A landscape with many valleys, sampled at points; each row gives a point and its height.
From any point a ball rolls to the lowest of the 2 points nearest to it. It stops when none of these is lower. Distance is the straight distance between rows; heights are no part of it.
J_789 height 587: [-12  -8  37  -1  -8  16   2  -1  23   3 -12  -3 -35  22  -2 -24   2 -14
   9 -33  -5 -15 -10 -21 -16  -9  -7]
J_943 height 635: [-11  -3  -2 -19  30  21 -23 -21  -4 -40  13  -8  21  -7  -5 -12  28  -3
   9  34  25 -15  -5  14  22 -10  18]
J_715 height 609: [-10  22 -10   4 -24 -21  20  10  -1 -50 -12 -16   0 -22  18  26  -2  35
   0  25  18  28 -13  14  16   6   8]
J_696 height 398: [ -3  16  -1  -9  -8  -2  23  16  15 -13   7   4  21   0  16  19 -16   8
 -13  20 -20   1  24  13  14 -14 -34]
J_482 height 239: [ 18 -14  -6  26  54   2  -3   4  -5  58 -14  17  19  10   9 -18 -16  -3
  -8  -3  -5   7  28 -10   1 -12  20]
J_450 height 552: [ 21  11  -8  -8 -26  -3   1  13  10 -11   5  11  14  -6 -27  51   3  29
   0  26   7  18   0   8  11 -21 -24]
J_371 height 198: [-16  21  16   2  30 -25 -17  -5  -8  -8  24 -20  14 -36  23 -30   2   3
  19 -16  10 -11   8 -34 -30 -10  15]
J_168 height 72: [  1  -6 -32  -3  -4  -3  18  11   1 -19 -19 -15 -14  14   9  19  -3   8
 -21   0  35  48 -23  18  10  10  16]
J_223 height 429: [  1  10   7  19 -10  -7  -7   4  -9  11  33 -16   9 -30  11 -15  16  -1
  -1   6 -23 -28  26 -14 -15  -3 -16]
J_177 height 805: [  0  -9  19   1 -24 -19  20  12 -10 -25  -2  -4 -11   6  14  12 -49 -17
  -1 -23 -22  11 -22 -14  -1  -2 -13]
J_277 height 272: [-10  24   9  -4 -24  -8   8   7   2   7 -14 -22  15 -15  14 -17   6  15
  19 -20   2 -15  23 -11 -26  18 -13]
J_491 height 461: [-13 -14  23  -4 -32  17   9  15  -1 -32   8 -33  -4  15   8  -6  -2 -29
  -8 -13  -9  -1  -3 -24 -26 -15 -18]
J_617 height 131: [-15  24  -6 -11  33 -11 -13   3  -2 -23  24 -16   7  -8  26 -33   2  -4
   5  -5  12  19  23 -12 -23   2  14]
J_894 height 308: [  5 -16  27  -6 -19   5   3   3  -6 -41   6   3   3  -5   6   5   8  -9
  10   6 -14 -11  -8 -11  14  -9 -21]
J_161 height 316: [ 25  16 -10  -1 -24  -3 -16   0 -11 -19   6  -7  11 -17  -4   0  20  29
  33  11 -21 -11  -1   0  11  23  -4]
J_848 height 266: [  9  11  24  -4  15 -27 -16  -5  -8 -21  18  13   0 -19  15 -26  -7   0
  15 -12  -4   2  -8 -24 -12  -9  10]
J_465 height 498: [-19   3  22  17  -4 -30  29 -18  -4  32 -20  -6   1 -14  14   8 -29  -5
   3 -22 -25 -31  -9   1  -7  14   0]
J_13 height 773: [-13  35 -10   4  19  19 -42 -25   4  -5  14  23  -7  -1 -16 -18  24   4
  19  25 -10 -11 -16   8  -6   6  18]
J_467 height 521: [-10   2   2  24 -15 -24  24  -9 -11  21 -27  -4 -25  -8   7  -4 -16   4
   8 -21 -14  -4 -22   4  -7  31  11]
J_307 height 360: [  1  -5   1  26   1 -14  -5 -19 -10 -15  12 -14 -11 -19   3 -13  16 -13
  11  10 -37 -26 -20 -10   4  13   2]
J_489 height 618: [ 19  -7  -6   1  21 -21  -3  -9  -2  24  45 -25  28 -21 -10  11  14 -12
 -15  -3   6 -24  35 -15  -8 -12  -7]
J_147 height 638: [  5  -2  -9  -4  16 -15 -11 -25 -10  11  11 -30  27 -16 -11  -2  21  -9
   9   0  19 -26  12  -2  -5   8   9]
J_273 height 372: [  5   0 -21   4 -13  11  -6 -25  -6  57 -19   1  -7   5 -33  18   2  -1
  13  -5   8 -16 -12  12 -21  25  13]
J_857 height 791: [ 10 -10 -20  17 -11  -3  -1  17   2 -20 -17  11 -32  20   0  28 -30  -1
 -21   1   4  41 -36  -4  38 -18  -8]
J_936 height 517: [ -1  13  30 -15 -11   0  -5 -13  22   4  -8 -14  16   8 -28  34   1 -16
  14 -17  -6 -28 -10  -4  20   6 -23]
J_593 height 424: [ 11   7 -14 -16  -1 -16  20  27  -2 -19   5   8  20  -1  14  15 -29  12
 -11   2   7  36  21  10  15  -8 -11]
J_941 height 315: [ 13 -29 -15   4   0 -23  16  -1 -29 -12  -9   8 -20  -4  20 -19 -21  -1
  -5 -17  22  28 -25   6   4  24  26]
J_341 height 492: [-19 -13  37 -18  -9  16   1  -6  26 -17  -9  -4 -14  21 -20  25  -5 -14
   6 -11  -8 -17 -17  -3  21  -8 -19]
J_88 height 629: [ -8   6   3  14 -25   9  16  18  11 -55 -21 -15 -23   2  27   7   4  27
   1  29   7  22 -28   7  22  -7  14]
J_995 height 650: [ 17 -15  -1 -22  42  15 -22 -15   6 -17  14   3  23  10  -7 -18  16 -16
   4   9  14  -7  13   1  13 -20   9]
J_667 height 683: [ 37   0 -54  11   6  33 -28  -6  -8   2  -6  -7  -9  16  -6  -4  11   3
   2  23  11  19 -28  13  12  -4  28]
J_770 height 267: [-12 -25   1   5 -38 -11  36  15 -28 -14  21  -9  -6 -22  13  26 -26  -2
 -20   4 -20  -2   3  12   1   1 -20]
J_470 height 355: [ 27 -15  24  -6 -15  -7 -11  11  -9 -25  41  12   3 -16  -8   1  10  -6
  -1   1 -14   3   2 -18   0 -22 -34]
J_676 height 271: [  0  21  14   2  32  -4   4  -4  21  53  -8  12  31  12  11 -13 -10   6
  -7  -4  -9  -6  37   1  -5  -6  -8]
J_287 height 409: [-11 -13  58  10   9  -3  -6   7  -8  18  16  -3  19 -18  13  -8 -24 -20
 -16 -24   0 -21   1 -22 -44 -46 -15]
J_265 height 567: [-27 -21  28 -29  12  30  -5  -8  14 -18  -3  25 -10  11 -14 -13  29  -4
   2   1  27 -10   5  22  13   7  12]
J_232 height 538: [-28 -28  32 -12  -5  16  -1   1   0  -2  -5   6 -12   1  -5 -26  42  -8
  -3  -7  26 -21   8   3 -12  14  -6]
J_430 height 584: [-27  -2  18 -14   1   3  -8  13  17  21   2 -11  -6  12 -14 -15  30 -17
 -20 -16  32   3  27 -12 -33  -5 -22]
J_883 height 589: [-33  10   5 -23  23  11   0  -1  23 -21  -4  19   1   6  -3  -9  15   5
   0  12  16  13  12  22  12   3   7]
J_154 height 353: [  7 -36  -9   4 -12   0  11  -4 -16  -6 -13   1 -36   7  10  -5  16  -8
 -11  -7  10  19 -35   6  -5  21  11]
J_20 height 145: [  7 -11 -11 -19   5  11   8  12  -4 -29  18 -26  16   9  22 -20  -3 -12
  -6   1   4   6  23 -10  -4 -27 -12]
J_406 height 151: [ -1 -44 -27  -3   0   5  26  -3 -17  -9 -20  -9 -14  16   9  27  -7   4
 -25  12  23  26 -12  18  19  -4   4]
J_538 height 487: [ 12  -7 -12  -5 -34   7  -5  15   0   5 -10   6 -19  11 -27  28  18  25
  -2   2  20  28 -13   6 -11  10 -21]
J_753 height 682: [-18   0  -7  -2  26  16 -24 -26   3  30   7  11   3   1 -30  -5  22 -18
   3  10  22 -15   5  13 -12  10  28]
J_440 height 312: [-10  24   2 -12 -13   0  15  15  -2  -2   5  -9  34 -10  35 -22  -7  19
  -2   2  -5 -13  44   5 -13   9 -11]
J_45 height 753: [  7  13 -11   6  -3  24 -13 -17  13  57 -15  32 -25  23 -35  15 -35  -4
  14 -13  -5  -7 -18  12   2   6  23]
J_319 height 136: [ 17   1  -2  10 -26  20   1 -12  -4 -18  -9 -11  11  -2 -24  44   8  16
  19  45   7  -4 -25  13  20 -12   6]
J_747 height 358: [ 13   6 -31   6  24  -2 -25 -27  -7 -10  23 -18  23 -13 -25  15  10 -18
   3  22   9  -2 -17  13   9  -4  23]
J_934 height 660: [  0  -4   1   2  29   3 -18 -25  -4  39  -6 -14  19 -12 -16 -20  28  -2
  12  -6  34 -29   7  -1 -23   7  28]
J_136 height 518: [  5 -27   5 -34   3   6  17  -3   5  28  -9 -13  18  30   8  21 -16  -9
  -8 -18  11 -12  27 -11   0 -14 -26]
J_630 height 595: [-23  28  38 -18  16 -20 -13 -23  13   1  -4  11   8 -16 -16  -4   4   7
  32 -25  16 -26 -14  -2  -4  27  21]
J_198 height 581: [  6  -1  17  -8 -27  -6   3  11   1 -22  11 -13  19 -13 -20  47  18   1
   2   6  10  -4  -1  -1  15  -8 -30]
J_794 height 439: [-22 -10  44   1  -9  -1   7   9   5   2   5 -13  -2   7  11 -11 -22 -35
 -12 -16 -12 -24  -3 -22 -30 -23 -14]
J_728 height 262: [ 16 -21   9 -25  14  -9   1  -1 -22 -42  22  28  22 -15  18 -10   3  13
  11  17   7   3  11   4  16  -7  -2]
J_660 height 694: [ 31  -1 -44   6   3  24 -11  -4  -2 -30  -5 -28   1   8  10   6  10  27
   8  33  18  20 -16  12  22 -10  28]
J_110 height 720: [-35  10 -20   4  27  -2  -3 -10  24  34 -14   9 -31  21 -29  20 -12 -19
 -21  -9   0  16  -5  16   1   6  18]
J_851 height 494: [ 10 -11 -10  -9  -9  -5  15  23   4  34  -3 -11   6  26   8   5 -24  -4
 -17 -22   5  16  37 -20 -23 -23 -23]
J_546 height 620: [-32   4  25 -21   0 -16   5 -10  18  -8 -13 -10  -9  -1  -9  -1   8 -14
  10 -27  18 -12  -8   4  -7  25  10]
J_855 height 666: [  9  -3   0 -15  45  12 -28 -20   3   9  -1   3  14   9  -1 -40  28   1
  19   1  23 -11  14  -6  -9  -5  29]
J_616 height 761: [  9  30 -12 -13  16  32 -44 -15  13   6   9  36 -14  10 -21 -19   2  10
  22  10  15  19 -10   6   3   3  34]
J_975 height 434: [ 21   0 -30  16   7  16 -17   8   3  31 -17   4 -29  23   2 -32  16   9
  -8  -6   3  14   2  -9 -15   6   8]
J_793 height 253: [-13   5 -40   0  -3  15   3  -6   8 -10 -22 -24 -23   8   1  -4  26   9
  -3  10  24  11 -20  26   7  30  30]
J_67 height 562: [  0  -7   8 -23   5  14  -9  -1  13  23 -11 -16  12  20 -19   0  32  -6
  -1  -7  29 -16  23  -6 -10  -2 -16]
J_345 height 799: [ -4  -6   6  -1 -21 -10  12  29   2 -34  -9  13 -32  16  11  11 -34 -11
 -17 -15  -1  35 -26 -11  11 -11 -18]
J_53 height 466: [ 17  -6 -12   3  11  -6  -7  13   5  23  -6   8 -12  20  -7 -11  -1  -7
 -12 -13   6  23  17 -18 -14 -15  -7]
J_904 height 438: [  5 -11   3 -14 -21  -3  -4 -10  -5  23 -11  15 -13   7 -34  16  15   6
   7  -8  24   7 -17  10 -17  25   1]
J_578 height 146: [-15   7  -2  -9  -2  -9  24   9   9  -2 -25  -7 -17  16  16 -17 -30  -6
   2 -19  -4   4   5   1  -6  10  11]
J_206 height 392: [  3 -16 -31   7  14 -20   6 -18 -10 -24  25 -42  18 -28 -12  23  13 -11
 -10  22   6  -7  -4  11  12   4  13]
J_832 height 226: [ 27 -40 -24   6  -9  -7  17   5 -28 -10   1  -5 -12   4   5  18 -21 -10
 -19  -4  -3  20 -13  -5  15  -9 -13]
J_899 height 504: [ -7 -31   4 -13  17  11  10  -1  -9   7  -1  16   2   7  12 -28  27  -5
 -10   8  18   0  25   9 -11   0   2]
J_971 height 221: [-10  15  21  -4  34 -20  10   9  10  24  19  19  44  -3  15  -2  -6  -9
 -18  -4  -6   8  43   1 -14  -7 -13]
J_710 height 309: [ -4  28   9 -13  43   9  -3 -12  29  43 -15  12  41  18   6 -15 -11  13
  19  -8  -1 -14  34  15   7  16  28]
J_860 height 601: [ 19 -14   7  -7 -13  -8  -2   4  -5   3  28 -26  36 -14 -14  34  23 -12
  -6  -6  11 -31  22 -14   9  -5 -22]
J_185 height 825: [-19 -17  15 -14  -5 -12  23 -18  -2   2 -21  18 -11   6 -11  22 -22  -9
   2 -18  -3 -17 -20  15  14  20   1]
J_350 height 318: [-21 -34  -2   3  17 -15  17 -30 -21  45   3  15   9  -5  -4  27   4 -23
 -22   8  -3 -31  -2  16   5   9  -6]
J_324 height 250: [-18  29   4  15 -11  10  -8   6  11 -42  17 -26   4 -11  13 -15  17  -9
  -1  18 -29 -14   3  -9   3  -7 -16]
J_111 height 144: [ -1  41 -14   4  16   8 -21   8  19  14  -8  37   9  17  -5 -14  -2  17
   4  15 -19  17  22  10  18   8  10]
J_55 height 469: [-23 -21  23  19  25  -4  23 -19   1  45 -29  11 -16  -3  10 -11 -16  -6
   2 -17 -16 -37 -12   1  -3   7  14]
J_180 height 402: [ 29  34 -35  13 -12   7 -22  13  10   9 -20   7 -29  21  -5 -20  -2  21
   7 -11 -12  20 -11  -7   9   9   0]
J_16 height 785: [-10  33  -7 -13  -4  43 -33 -16   6   6  14  15  14 -12 -24   3  17   5
  21  36  15  -8  -2  17   2   3  14]
J_623 height 703: [-22  -7   5   0  25  -3 -15 -24  12  27  -3   5 -30  10 -30   3   8 -24
  -6 -16  19  -5 -19   9 -11   6  28]
J_741 height 196: [ 36 -35 -11 -16  13   3  -9  -1 -16  19   8  31   2  21 -16  27 -10  -6
 -13   9   5  18   4  -2   9 -26 -20]
J_63 height 741: [ 25 -22 -16 -16  13   9 -13  10  -7 -19  -6  17 -13  17  -3 -10   9   7
  -7   6  34  41 -12   3  11  -1  18]
J_89 height 369: [  1  10  -1   5 -18  16 -11  -7  -7  -7  -7  17  -4  -5 -15   4  18  16
  18  25 -14 -17 -17  17  10  11  -3]
J_374 height 397: [ 26 -19  -4   4 -17  -4 -10  13 -11 -12  44  13 -22 -21 -11   6  20  11
 -18  10  -3  28   6 -10  -7 -14 -25]
J_608 height 190: [  0 -21 -30  21  11   6  -2  -7 -13  22  -3  14 -15  13  -6  25  -1 -15
 -25  26 -26   1  -9   4  20 -16  -9]
J_7 height 248: [ 14  -6 -27   1  -9  33  -3  -9   7   2 -14 -24   4  19 -26  42   0   5
   3  29  24   8 -14   7  15 -21   6]
J_739 height 111: [-24  33  27  -3   6 -36   4  22   6   7  16  18  19 -14  18 -13 -35  -5
 -13 -19  -9  22  23 -10 -31 -11   1]
J_413 height 350: [ -4  23 -14  -9   2   6  11  38  -1 -11   0  12  18  11  39 -33 -27   9
 -11   7 -11  30  48  -4   2  -3  -3]
J_439 height 305: [ -2  11 -32   5 -17  14  -8 -18   3  18 -18 -28  -4   4 -19   2  25   2
  10   6   8 -11 -14  16  -7  36  21]
J_730 height 328: [ 21  26  -2  18 -21   0  -7  11  10 -12   7 -18 -13   5  10 -10 -16  -9
  11 -10 -45   1  -6 -27   1 -15 -20]
J_318 height 263: [ 19   1  -5  -3 -30   3   9  -6 -19 -28  -3 -37  14 -13  17 -14  14  21
  33  -7  -7 -17  11 -15   6  29  -1]
J_861 height 648: [-44  -1   4 -12   3   0  26  -4  12  16  -7 -23  22  14  12  25  -9 -26
 -27  -1  -4 -22  25   7   7  -7 -23]
J_570 height 185: [  0   3 -18  -7  -3   3  -2  22  -9 -41  50 -30  22 -13  27 -19 -18   2
 -10  13 -17   0  30  -5 -15 -16   4]
J_729 height 117: [ 19 -28 -27   9  19   7   0  15  -8  11  10  17  -9  24   5  16 -17 -11
 -30  12 -13  24   7 -10  25 -35 -18]
J_658 height 814: [ -5 -15  21   6  -3 -32  17  -6 -16  15 -20  10 -23   2   1  20 -47 -20
   0 -32 -10   0 -29 -14   2   7  -3]
J_808 height 202: [ 32 -27 -12 -17   5   2   5   5  -8 -25  39 -13  24 -17   9  -4   6  10
  -2  11   7  -1  28  -5   9 -16 -13]
J_417 height 719: [ 19 -21 -23  -1  -3  45   2  17  20 -12 -33  -7 -29  42   0   5  -2  19
  -6  19  10  12  -5   2  34 -28   3]
J_734 height 281: [-33  24  23   7 -18   3   5   7  11 -17  17 -21  18  -9  19 -11   3 -34
 -15   6 -20 -31  18  -4  -8  -6 -22]
J_752 height 751: [ 16   3 -19 -20   3  33 -27  -2  11   0  -6  13 -20  26 -19 -14   8   9
   7  -2  35  26 -18   9   3  10  31]
J_86 height 154: [ -2  18 -24   0  -2  15  -5   8  29 -14 -21 -12 -21  27 -12  25  -7  18
  -3  16  24  32 -27  17  24  -2  20]
J_441 height 610: [  2 -18  35   2   7   3   1 -19   8  14 -23   2 -32  11 -14 -13  -1  -5
  25 -36   0 -21 -30 -12  -5  11  18]
J_723 height 621: [-24  -6  -4  -3  17   2  -2  -9 -10 -38  20 -11  12 -20  10 -15  36 -12
 -12  22  13  -7   9  10   4   2   1]
J_228 height 334: [  1  19 -13 -11  15 -10  19  17  -7 -14  11   6  38 -14  34 -12 -22  19
  -2  11 -21  13  52   9  13   4   1]
J_382 height 523: [ 19   1 -20   4 -41  -4  14  22  -3 -12  -1 -18  -5  -7 -14  47   2  27
  -3   8  -4  26  -6   2  10   2 -23]
J_558 height 572: [-15 -14  34  -4 -10   1   7  11  -3  17 -17  -4 -11  -5   6 -28  23   6
   0 -22  34   2  11 -15 -40  -1  -5]
J_506 height 564: [-10  11  -4   5 -26 -17  -2   6 -15 -31   9   0 -28 -18  25 -19  17  16
   4  -4  -1  21 -21   1 -17  28   5]
J_915 height 218: [  6  -4 -22  22 -30 -18  28  17 -23  -6  -1  10 -17 -17  20   2 -26  11
  -9   5 -33   7   0   6   8  11 -11]
J_315 height 209: [ 10   3  -1  -9 -30   6  20  10   0 -17 -28 -19  -5   7  19 -19 -14  11
  22 -15 -12  -9   6  -5   5  21  -2]
J_379 height 311: [-28  21  51   8 -23   1  -3   2   3 -25  13 -13  13 -12  -4   2  22 -33
   0 -10 -12 -34  -4 -19   0   4 -19]
J_247 height 544: [  6   7   7 -11  -7   3 -11  12   0  24   1  54   1   8 -20   5  10  16
  -2   9  -1  16  18  13  -4  -2 -23]
J_200 height 371: [-11  11  41   9   2   0   3  18  -5  20  12  -7  32 -28  25 -27 -24  14
  -5 -18  -4 -12  18 -15 -49 -35  -4]
J_888 height 279: [ 35 -38   4   2  15  -6  -8 -12 -21  21  19  10   1  -2 -13   6   9 -12
  -5   4  -1  -7  -2  -9  -2 -17 -13]
J_917 height 539: [ 14 -21  12 -27  -4  16  19  -2  12   5 -14 -38  24  23   4  -9   7 -13
  10 -24  20 -26  24 -17  -6  -6 -14]
J_521 height 214: [-12   9 -12  19 -14   6   3  18  -6 -52  35 -41   2 -12  20 -10 -12 -21
 -16  21 -27   4   2  -6 -11 -22  -3]
J_255 height 205: [  4  45  -8 -10   5   4 -16  -7  13   2   2  25  31  -8  -4  10   4  26
  15  28 -16  -8  14  24  17   5  -5]
J_309 height 211: [ -5  20 -38  -6   1  20  -4  14  36 -18 -21 -29 -30  27  10 -13   4  14
  -7 -10  14  26 -20  13  14  17  24]
J_395 height 418: [ -9   5  13  -7  -1  35  -9 -16  19   4  -6  31  -1  13 -20  13   0   1
  11  19 -16 -23 -16  25  23  -9   2]
J_986 height 591: [-21  36 -12  -3 -18 -27  16  12  11 -42  -1 -15  -7 -15  14  10 -13   4
  -2  -5   3  28 -13   7  -6  21  -1]
J_221 height 361: [ 35  -3  -3   3  -3  -5 -23  -6 -12  13   4  25 -14  -4 -19  -9   6   8
  14   3 -12   6 -15  -6  -3  -5  -2]
J_895 height 646: [  4   2  -5   6  -7  10  -6  -4   5 -56  -5 -18  -7  -1  13  -5  21  11
  21  19  -5   5 -28  -2  19   3  12]
J_990 height 637: [-43  14  12  -7  -1  -9  19 -13  22  14 -14 -26   7   4  -7  19  -1 -29
  -8 -20   2 -30   4   4   7  22  -5]
J_437 height 476: [  3 -28  19 -28  28   4   9  12  -5  -5  -4  39   8  20  11 -23  -2  -6
  -9  -9  24  25  25  -1   1  -4  10]
J_724 height 732: [ 20 -22  -8 -11  14  36  -2  17   9 -30 -21  23 -14  35   7 -15  -5  17
   3  14  23  25   3   5  39 -14  10]
J_293 height 633: [  8  -3  21  -1  24  -9   3 -15   8  16 -33  13 -18  -4   2 -26 -25  12
  28 -35  11 -13 -19  -2   2   9  38]
J_312 height 319: [ 13   5   2  13  21  -8 -13 -16 -13  -1  11  17   1 -15  19 -35  12   2
  10   6 -22 -20  -1  -5   1   0   5]
J_640 height 497: [ 21   7  20   5   2  -2 -21 -10  -2  58   7  44   8   0 -25   9   5  16
   3   3  -5  -5   3   2 -19 -14 -19]
J_740 height 473: [ -2  -9  -7 -12 -27   6   9  27   3 -52   7 -46   4  18  19  -1 -24 -24
  -9 -14  -1  22  -4 -10 -17 -13   2]
J_220 height 223: [ 35 -22  -5 -12   2 -18   7  -7 -31 -15   5  12  13 -19  10 -10  -7  19
  16   1  -2  -7   4   6  11  11  11]
J_92 height 314: [  6  -8 -11  19  39   0  -5  11   3  61 -33  20  -7  23  -4 -13 -15  13
  -1 -19  19  20  18  -8  -5   3  24]
J_650 height 735: [-23  35  -9  -2   5  13 -11 -15  31  31 -10  21 -11  17 -37  18 -14  -3
   3  -2  -7   1  -4  21   6   8  13]
J_869 height 578: [-15  22 -11   1 -24 -25   1  10 -19 -37  26 -18   2 -30  24 -11  -8  15
   4  -6  -6  10   5  -2 -23  22   3]
J_415 height 373: [  1  18 -18   0 -12  11   7  35  15 -13  -1   6  -1  18  15  -4 -11   3
 -17   9 -16  22  21  -7   1 -18 -26]
J_957 height 289: [  6  30  24  14 -18  -2 -20   4  11 -24  24 -13  -1  -7  -7  -7  25  -8
  13   2 -42 -16  -8 -27   0  -9 -28]
J_444 height 770: [ 10   9 -36  20   4   1 -19  -5   6  38 -14  17 -25  19 -29  20 -20  -4
  -4   0 -11  14 -27   3   7   3   5]
J_56 height 254: [-27 -30 -18   9   9  -3  18 -23 -12  28  -3  12   1   8   9  48 -13 -14
 -31  22 -30 -15  -1  11  20 -14 -18]
J_568 height 569: [-17  34  21   8  -2 -38  -2 -16   2   6  -2  -4   4 -28  -2  -8  -1   2
  19 -17  -4 -21 -10  -7 -15  21   7]
J_14 height 78: [  4   8 -23  13  29  15 -24   7  -3  19  -2  55   2  11 -12  -2 -10  -2
  -2  24 -10  24   5  17  24   6  29]
J_34 height 545: [-16  25  -8   8  -4 -27  -3 -10   0  -7 -12  -1 -23 -10   5 -13   3   7
  10 -11  -4   8 -26   4  -7  33  17]
J_876 height 671: [ 46 -16 -44  26  -5   2 -13   4 -15   0   0  -8 -26   4   6 -10   8   9
  -4   6 -14  15 -23   0  15   3  10]
J_354 height 435: [ 40  11   9  15   7  -4 -27 -11   4  49  -1  12   4  -9 -19  -6   1  14
  22  -7 -13 -10 -11 -18 -22 -23  -7]
J_240 height 575: [ 11   5 -15  -8 -15  10  -8   7  -7  13  -9  48  -1   5 -26  26  -7  23
   0  25  12  23  -7  23  10  -1   2]
J_720 height 782: [  5   7 -24  18   3  11 -10   5  16   5 -16  -3 -31  33 -18  31 -22 -10
  -8   4 -17  13 -32  -4  29 -16  -9]
J_120 height 459: [-27 -11  22 -14  -7  36   4  -5  29   3 -15  24 -32  28 -19  19  -3   7
  -1 -10 -15 -16  -1  22  25  -8  -9]
J_850 height 274: [ 29 -35  -2   8   0 -26  14  -3 -35 -16  14  -2 -13 -15  13  -1 -20 -12
  -1 -19  -2  13 -23  -9  -2   2  10]
J_140 height 496: [ -9 -28  27  14 -16 -11   8   2 -31   3  27  19  -7 -31   5  -5  19 -20
 -18   1 -12 -20   4   0 -16   0 -21]
J_347 height 261: [ 13  38 -10 -19  24  17 -24 -13  16  26  -2   7  34  13  -7 -17   6  17
  24  13  -5 -20  24  11   4  12  13]
J_150 height 556: [-31  14  54   4  13 -24  -2  -9  -1  14   2   5  19 -44   3  -8   6  -6
   5 -28  20 -26  -6 -11 -25   5   7]
J_79 height 449: [  8   0  14 -21  16 -28   3  16  -7  -9   8  41  19  -5   6  -1 -15   4
  -3  -2  15  30  23   2   7  -3  -6]
J_10 height 310: [-32  -3  -7   9 -28 -23  32  11 -13 -18  11 -15   0 -34   7  27   6  -3
 -25   9   6   6   2  23  -9  19 -15]
J_537 height 317: [ 21 -10 -30 -11  16  11 -13 -13  -5  -1   6   2  22   4 -24  26   3  -7
  -3  21  25  21  -2  19   8 -15  15]
J_686 height 541: [  4  10  35  -6 -29  -3  -1 -11   7  -1 -11 -18  11   7 -17   8  20   0
  35 -24  -5 -25 -14 -18   0  24  -6]
J_143 height 244: [  4 -13  23   6 -17  16   1 -11  -5 -42  -1  -6  15 -10  -9  25  20  12
  22  31  -9 -23 -23   2  31 -13  -4]
J_29 height 657: [  9   8   5   4  10 -11   6  -2   2  26 -35  -3   7 -14   7 -28 -13  28
  20 -29  13  -3   3 -11 -16  13  17]
J_353 height 399: [-11   2  -1  27  -1   9  -3 -10  -2  11  15  -5  -6 -10   6  -9  28 -15
 -14  22 -38 -35   6  -4  -4  -5 -23]
J_51 height 76: [-14  16  -4   3  17 -17   6  15   2 -13   9  -8   6  -2  23 -24 -30 -18
  -8 -12 -10   9  14  -8 -13 -10  11]
J_114 height 425: [ -6 -36  27  -1   0  -9  17 -19 -17  32 -21   4   1 -10   1   4   2  -3
  11 -22  12 -34 -10   2 -11  17   5]
J_369 height 527: [-23 -20  52   7  -5 -24  10  -4 -22  -4  14  11   7 -28   6 -12  -1 -15
  -4 -17  10 -20  -5  -6 -26  -5  -1]
J_742 height 170: [-25  35  21  -4  15 -10  11  20  28  14   3  28  16  17  18 -10 -27 -13
 -18 -11 -21  20  31  -2  -5  -9 -15]
J_711 height 354: [-18 -18  -4   9  -4 -20  29 -13 -21 -22  18 -19   7 -39 -10  36   9 -13
 -15  15  11  -3 -16  19  17  14   3]
J_330 height 608: [-28  10  -8   2   2  -6   2  -1  10 -25   6  -9  -9  -5   1   3  14 -11
 -19  14   2  14  -1   8   3  -3  -2]
J_678 height 464: [ -9 -16  23  34 -11 -19  10  10 -23  23  42  -6  -7 -53   5  -8  10  -5
 -16  -5 -15 -25  11 -13 -34  -2  -4]
J_694 height 367: [  8  34 -17  19 -16   1 -14  13  24  -1  -6   2 -23  12 -15   8   4   6
   2   4 -28  15  -9  -7   2  -6 -25]
J_978 height 326: [-13  27  22  14  -7   1   1  19  13  28 -15 -13   4 -22  22 -34  -9  26
   9 -26  -5  -6  16 -23 -45 -13  -9]
J_853 height 374: [ -7 -37  17   9  12 -21  25 -13 -28  47   0   0  21 -25  11  14  -3  -5
 -15 -12   9 -32  13   3 -13   4  -8]
J_188 height 706: [ 30   1 -44  17  -1  23   5  13  10 -20 -25 -29  -3  24  10   9  -6  21
  -3  23  -2  12  -4  -1  32 -19   0]
J_182 height 566: [-14   1  34   7 -37   1   5   5   9   9 -11 -13 -26  10 -13   2  13 -10
  11 -29  -8  -6 -17 -31 -18  15 -18]
J_451 height 149: [ 34 -19 -23  13 -23 -12  20  -1 -26 -13  14  -8   4 -28  10   7  -6  24
   7   8 -25 -11  -2   4  13  15  -2]
J_43 height 659: [ 15  -8 -29  19 -16   4   1   0 -15 -32   3 -30 -19  -5  27 -21   9   1
   3   6 -19   5 -26  -8   4  14  11]
J_95 height 160: [  1   2 -14  15  47  -4 -12  -8  -5  47   1  36  15  10 -12   1  -5 -10
  -6  13  -9  10  14   8  -2   7  20]

Where does a ball stop that starts at each point below?
J_417: J_729
J_899: J_277
J_430: J_324
J_861: J_324
J_293: J_51
J_150: J_51
J_869: J_729
J_345: J_168
J_489: J_168

Call two points neighbours if one is among the 2 nearest of the other. Go from one point of each pair to the other, from neighbour to neighbour, staying as low as possible. Name the highest point that can't be avoided.
J_324 and J_451: J_728
J_51 and J_14: J_710
J_319 and J_277: J_740
J_319 and J_20: J_206
